Each row is a point on a tangle of strands that fork, close into loops and nearly touch. The rows are in no order.
In the rows, 100 means zero.
Two points are linked if the straight distance between their rows is under 126. Some points are linked to none.
(121):  92  40  82 140 125  56  86 147 121  95  87 129 117 101 111  92 132 126 111  87 116  71 107  79  81 112  74 132 104 113  94  92
(1041):  75 118 142 113 120 121  79  39 117 145  96  99  54 114  98  61  85 100  90 128 143  93  68 111 122  70 136  95 125 113 105 110
(541): 104  42 107 121 133 122  68  60 125  99  94 124 120 116  74  72  91 107 134 108  88  81  97  79 106  97 134  61  93 128  68 109
(116):  89 115  86  76 115 103 122 162 124  91  95  57 124  79 120 128 103  91 103  96  66  91  72  78 102  96 104 140  74  82  54 108
(1030): 102  79  98 117 119  83  76  84 113 130  81 104 131  68 121  86 155 129 105 112  69  44  89  91  71 119 124 128 103 129  85 111
(890): 127  97  40  87  83  92  68  71  70  73 127  85 107 148  92 157 111  75  43 136 100  97  82 116  51 109  80  70 127  79 118 120
(429): 107 149 139 108 123 129 138 162  76  86  95  47  95  85  61 112  60  89 125 100  65  92  81 123 139 117  92  89 120  76  80 106
(535):  81 118 109  90 119  94 110  46  77  84  85 109  91  84  68 131 109 122 124  94 119 101 136 116 110  74  83  42  76 124  78  79
(824):  80 114 141  78 126 131  84  75  52 109  95  63  87  72  60  76  36  81 112 122 119  71 120 148 119 107  98  13  85  75  80 113
(544): 108 115  60 114  82  86 126  94 117  76 137 134  92  94 101  82 142  77  87 121 110  99 141 136  95 142  81  94 111 124 143  36
(318):  98 112 142  87 124 102 133  66  39 109  97  92  92  70  82  84  78 102 117 112  86  82 129 123 122 122  90  53  85  60  88 101
(329):  73 116 130  85  94 126  65  57 116 117 105 100  89 111  61  77 112  91 107  67 117 118 122  87  92  37 108 114  95 109 105 137
(69):  80  60 125 123 116 100  88 110 135 162 118  60 113 129  99  78 128  98 124  92  99  72 100  85  80  72 123 143 105 109 100 130
(33): 136 119  59  83  83  73 105  81  75  89 107 102 112  64  98 124  69 113  64 130  89  99 131 136  96 154  68  55  87 109 146  63
(451): 100  71  68  55 114  84  97 157 106  96  87  92 116  92 102 100  87 131  95  90  71  84 110  81 102  88  97 115  58 107  70  80
(926):  72  93 108 102 124 140  85  78 145 112  88  88 101  96  74  69  55  61  80 135 102  86  89 115 105  75 100  53  70  77  78 107
(646): 116 137  74  74 104  98 155 152 106  72 107  68  68  46 115 146  73  77  73  90  87  99  82 112 107 146  58 109  98  81  95  78
(294): 111 116  93 103  85  85 115  95  89  83  79 113 120 105  78 143  71 126 108  95 106 140 136 110  96 104  73  42  68 118  75  67
(309): 111 120  83 110  97  82 123  50  70  87  84  91  87  88  99 147 139 117  99 104 118  80 140 138 101  87  69  84  97  92 122  81
(307): 108 103 106 127 128  73  91 100  94  87  75 118 115 101  68  94  88  92 131 109  69  95  83  83 120 127 142  74  75 128  83  84
(392):  80 148 142 106 118  85  90  94  83 122 110 117  69 118  93  94  90  81  90 131 128 105  51  93 120  71 121 106  94  98 103 115
(1028): 111  61 128  93  97  92 110  43 136 124 128 127 133 133 118  67 152 126 130  63 121 108  97  75 102  71  88  86  95 117  78 116
(670): 118 113  58 105  41  79  93 156 102  79  91  93 119 109 136 129 101  91 110  53  91 129  78  63  83 121  94 130  93  54  86 143
(65):  90  69 130 110 108 134  72  64 124 148 115 153  85  96  89  85  91  83 103 106 105  63  71 118  63  63 115  97 103 109  78 147
(146):  97  91  94 112 132  96  92  51 160 103 133 125 123 102 116  30 143 139 116 109 117  98 111 130 128  91 126 123 133 138  91  82
(1003):  92  85  76  63 124  96  65 130  80  88  86 114 107  91  76  62  60 133 106  98  96  82 107 106 112  87 124  97  72 117  83 127
(968):  89 114 123 114 143 113 117 118  93  84  91  90  81  15  85  68  25  77 121  87  85  95 130 120 116 126  75  29  69 102  90  34
(460):  75  65  85 132 155  91  83 100 122  95  94 132 104  94 111  47  67 133 126 108  80 104 154 124  93 111 107  71  84 139  74  40
(447):  92 159 136 126  89 116 133 143  74  96  71  56  89 129 109 120  87  88 125  80  78 151 107  94 129  60  92 140 115  40 119 112
(531):  85  91  63  97 103  84 122  81 150 108 130 117 108 114 137  91 132 136  78 103 104  79 133  85  90 108  84  85  84 137  99  61
(97): 109 131  93  81  75  96 146 131  48  46 123  65  77  82  97 155  75  92  82 103 112  97 126 109 124 125  47  60 113  43 134 111
(158): 102 120  84 127  80 104 158 112 115  69  95 101  87  92  77 137  63  91  78  61 112 143 118  92  83 132  67 106 100  69 109 114
(79):  87  80 129 124 106 106  92 164 110  94  85 104  96 139 113  99  87  67 141  60 102 124  42  68 104  79 103 120 108  62  48 121
(301): 141  71  69  81  31 110  95 102  99 117 121 102 124 114 159 123 135 139  75  98  99  82  86  87  60  98 101 144 104  90 119 109
(990):  89 110 123 100 136 153 111 143  88  95  89  81  77  89  52  75  58  89 101 114  64  72  77 123 120 125 126  74 113 107  77  87
(1036):  78  73 108  81 114  93  73 101  75 110  92 107  97 129 106  58  95 128  95 101 104  79 100  76 109  96 100 109  89  75  70 147
(472):  93 146 103  76 101 113 135 118  94  74  99  76  70  48  73 136  52  71  99  50  93 130 109 107 117 131  49 101 104  65  79 118
(55): 104 120 111 112  71  84 145  93  53 104  90  56  91 112 103 150 112 113 118 114 116 103 121 117 140  95  95  91  91  53 116  80
(288): 122  26  92  83  79  66  78 111  93 104 138 113 141  96 125 101 159 116 112  85  89  69  99  53  87 156  78 102 101 139 106 106
(485):  73  98 113  82 153 137  64  75  97  98  88 106  70  72  67  78  32  59  84 167 116  78 110 127 103  95  93  10  75 103  84 114
(820):  93 128  92  72 125 104  80 141  76  89  74 105  95  87  63  88  47  86 116  95  95 116  77  88 125  90 114  92  83  76  73 145
(513):  92 121 107 154 145 120 107  40 152 127 108 131 103  82 114  24 113 102  94 137 109  78 112 160 110  85 121  98 125 110  95  84
(167):  87 121 147 104 104 133  75  84  79 114  84  87 102 116  67  98 103  83 118  96  94 119  96 127 109  24 136 138 109  75 130 137
(590): 105  46 108  59 150 101  83  56 105  99 114 141 109  71  98  57 143 114 113 108 105  70  99 104  96  82 113 130 116 104  86 136
(914):  72  94 112 112  99  91 114 113 126 123  88  65 103 111 105 116 128  98  83  95  83 103  97  71 107  70 105 155  89  92  97  95
(138): 110  90  54  88  77 111  95  80  89  57  89  62  93 120  98 134 135  94  71 126  73  73 114  97 105 151  98  73 120 123 119  54
(1023): 110  83  83  52  80 107  93  51  94  82 108 108  89 100  96 105 153 112  94 105  95  98 115  76 126 127 106 110 114 117 102  62
(843):  88  52  76 135 129  84  78 147 126 105 116 158 124  89  79  49 103 124 127  85 106  68 118 120  87  87 113 115 111 137 111  95
(526):  80  71  53  79  93  74 111 123 100  74 100  75  89  94  95 154 125  74  87 102  94  85 106 109  80 156 102 118 114 125  95  67
(788): 105  84 100 118  60  89  97 118  71  77 101 111 153  88 142 118 125 100 104  88  95  93  62  47  73 127 121 158 106  73  85 144
(87):  98 130 125  76  47 121 100  91  82 118 101  88  92 108  73 114  93 111 106  79 133 143  98 122 126  82 119  91  85 107  94  60
(701):  82  80  61 105 121  76 110  75 116  76 111 136  87  80 151  73 108 124 105 106  79  90 143 122  86 137  85  67  83 160  93  26
(582): 117 101  99 132  56  70  83 151 127 111 105  93 118 106 152 115  95  84 109  37 107 118  60  33  95  84  92 145  85  90 118 142
(227): 121 108  51  81  73 110  84 122  80  68 121  81 123 112 123 144 141  68  30 131  80  87  92  81  25 112  78 123 125  89 123 129
(794): 121  65  80  78 107  78  67  57 123 106 108 134  89  55 121  93 156 126  94 102  85  74 106  70  96 122 115 137 132 127 103  99
(1022):  95 129 117 109  66  92  93  68  60  95  85 126  82 146 133 113 122 142 118 101 113 128  95  65 122  64 110 103 127  76  96 125
(1045):  90 147 133  87  59 109  97 125  70 141 102  91  76  92  73 114  79 103  92  82 101 134  82 141 106 100 108 132 113  81 102 109
(736):  81 125  95 105 135  82 124 132  82  69  93  92  79  30 103  90  71  92  95 102  63  78 117 128 123 153  88  80  93 123 118  45
(359):  66  87  94 119 114 112 111 115 143 128 126 139 104  80  69  68  78 108  95 101 116  95 113 134  83  74 119 115 103 128  97  83
(608): 103 148 151 144 103 150 131 141  87 115  82  72  79 122  70  98  62  81 118  89  83 121  85 104 123  66 102  89 108  70  89 101
(627): 112 104  62 108  65 102 112 112 110  43 116 116 104 117  59 139  90  81  50  90 117 128 111 100  82 136  58  72 115 105 144  81
(671): 133 120  55  98  66  90  94  79 125 103 113 101  94 119 103  85 147  96  84 108 144 119 125 110 100 118 100 103 122 118 171  64
(76):  92  91 138 131 109 109  59  72  98 112  80 115 129 139  75 100  93  88 114 127  98 114  78 102 118  36 122 103 110  69  87 158
(198): 106  96 122 109  96 119  87  56 148 152 125 113  88 114 120  38 106 125 110  89 122 108  82  99 106  74 143 132 135 138 115 106
(401): 112 115 106  89 115  76  93  63  65  93  67 103  98 114 123  80 128 140 104 122 132  90  96  96 141  96 109 116  98  77  94 109
(634):  75 132 133 114 117 116 119 121 111  99  97  78  96  31  60 113  64  75 108  74 118 108 102 120 131  82  69  43  80  91  79  47
(711): 117  89  37  77  83  84  80 111  72  73  88  87  58  75 107 132  34  95  90 107  78 118 139 121  73 166  63  51  93 140 135  63
(338):  83 124 114  99 108 104  76 150  85  79  83  86  92 125  83 111  68  52 145  89 119 131  41 109 126  54 138 112 105  64  69 133
(41): 122 103  29 116  95  77  94  86  77  46  98  87 107 102 106 156 104  93  50 135 131  74  98 132  63 131  98  91 122 103 153 111
(139):  86 104 140 117  89 129 112  46 118 103 103 122 117 145 110  69 127  96 103  37 127 126 103  81  88  49 100 101  82 108 113 118
(187): 114 100 110  83  86  86 117  69 114 104 120  93  98 144 136  86 165  92  98  87 141 113  96  92 101  94 116 145 116 124 161  77
(438): 115  55 101 123  91  76  89  98 119 153 130  88 115 101 150  99 145 126 122  81 128  71 100  53  90  77 106 154 104 113 132 125
(171): 106 121 120  85  79 105 122 113  77 130 103 107  80  81  90  78 118 110  75 129  96 106  95 108 114 129 103 131  98  80 130  79
(57): 125 136 124  84  56 106 111  79  75 111 115  78 110 146 146 114 133 100 114  74 100 119  87  75  98  73 141 140 104 120 150 114
(887): 138  61  43  86  71  86  75  72 121  75 118  97 105 130 125 129 145  93  75 117  74  80 101  54  65 129  79  65 106 123 108  84
(21): 126 106  46 106 120  78 109 100  64  47 104  70 103  51 128 129  93  88  49 149  94  63 130 136  77 151  65  66 117  96 169  81
(938): 105  80 133 115 118 134  62  63 141 129  93  97 124 134  72  64  84  51  94 154 112 108  95 120 103  56 105  95 108  78 115 124
(682):  84 111  85  78  66 101 118 100 122 121 121 102  91 141 107  96 139 142  79  65 103  97 122  75  87  70  71  92  89 130  98  94
(586): 120  73  80  99 114  86 101 130 118 103  76 122 131  75 102  94  61 130 109  93  77 116 140 116  94 115  88  71  58 117  85  45
(636):  95 114 125  79 105 103 105  70  67 129  91 132  74  83  51  67 109  95  98 100  79 111 120  99  89 119 103  92 100  91  94 104
(869): 127  79 134  69  88 115 117  37 109 102 115 102 129 129 127 100 140 151 118  83 121 112  80 113 125  58 111 121 126 110  79 118
(668):  83  98 119  97 109 146  92 126 134 125 112 123  80  95  49  69  33  83  91  80 135 135  95 102  80  74 114 108 108  99  93 121
(22): 130  92  86 103  72  81 102 133  94 119  88 109  87 143  84 100  97 118 127  92 117 134 129  65 107 106 104 116  99  90 115  95
(46): 118  64  82  82  71  67  94 102  64  74 110 109 129  99 140 127 146  95 111 102  71  87  85  57  52 169  99 110  89  95  83 126
(942): 107 109 106  98  95  87 134 155  60 101  74  75 103 135  93 126  95 103 120 111  90 124 112 101 119 108 100 130 109  53  89  99
(966):  74  98  94 120 143  88 108  68 106 111  86 100 112  57 105  61 121 112  88 135  76  64 116 136 100 111 115 110  94 104  93  76
(482):  90  90 124 111  69  84  69 126 112 119  91 130  97 107 113 102  73  85 107  58 124 145  59  59 113  75 104 126  85  84  81 125
(767):  87 151  85 119  29  99  99 101  77  88  89  85  87 141 131 161  92 115 105  87  98 140 100  67 114  72  92  84 118  71  97 108
(662):  66 121 120 102 132 101 117 112 144 109  89 104 102  70  78  95  62  81  75  90  73 112  88 102 102  82  77  78  64 100  54  88
(337): 156  98 114  70  98  82 110  58 108 101 106  86 130 126 156  78 181 124 121  99 145 115  88  87 126  98 109 141 144 123 112 113
(140): 114  66 162 104  89 139  65  60 110 159 126  89 105 137 143  70 107 104 125  84  93 110  65  61 117  52 146 125 120 121 113 136
(1025):  97 146  66  93  81  73 124 122  76  49 114  88  68  77 116 168 100  77  45 122 101  99  93  95  98 119  51  94 100  76 120 104
(333):  71  75  67  89 102  86 135 129 134 115 116 115  78  85  71 116  98  95 111  77 102  98 123 115  65 120 105 127  97 127  91  90
(156):  98  75 121  97 183 112  84 135  95  78  60  74  89  94  63  87  33  74 126 124  39  94 104 123 101 123  94  75  93 125  73 104
(973):  95  78 111 127 103 131  66 126 117 128  70  85 129  85  96  79  98  82  94 118  72  53  59 116  70  76 127 126  85  71  74 127
(551): 105 103  94 105 117  71 104 124  68  53  49  95 104  63 112 117  80  88 109  89  70 100  83  97 125 155 101  92  75  99  92  68
(242): 101  83 135 105  95 146  86 118 120 142 115 142  96 127  88  74  45  76 104 114 125 108  50 110  69  51 127  85  81 105  76 126
(180): 104 123  84  97  61  79 134 130  96  87 128  88  93 139 131 161 124  87  59 120 100 113  81  79  68 110  84 122 112  88 125 123

A fork is a point with three links, a tip a point with one. Leave the first point through the second and follow the links. Name the first fork or tip that comes.
(288); (46) -> (1003)
(1003); (820) -> (288)
(926); (938) -> (187)

A piece is all that can be reached along the links. How many separate loops has the piece of each point below (a circle has one, a figure eight two, a Y none), and how many tips (points with one link)?
(1003) -> loops 0, tips 6
(472) -> loops 0, tips 3
(1028) -> loops 0, tips 4
(121) -> loops 0, tips 6
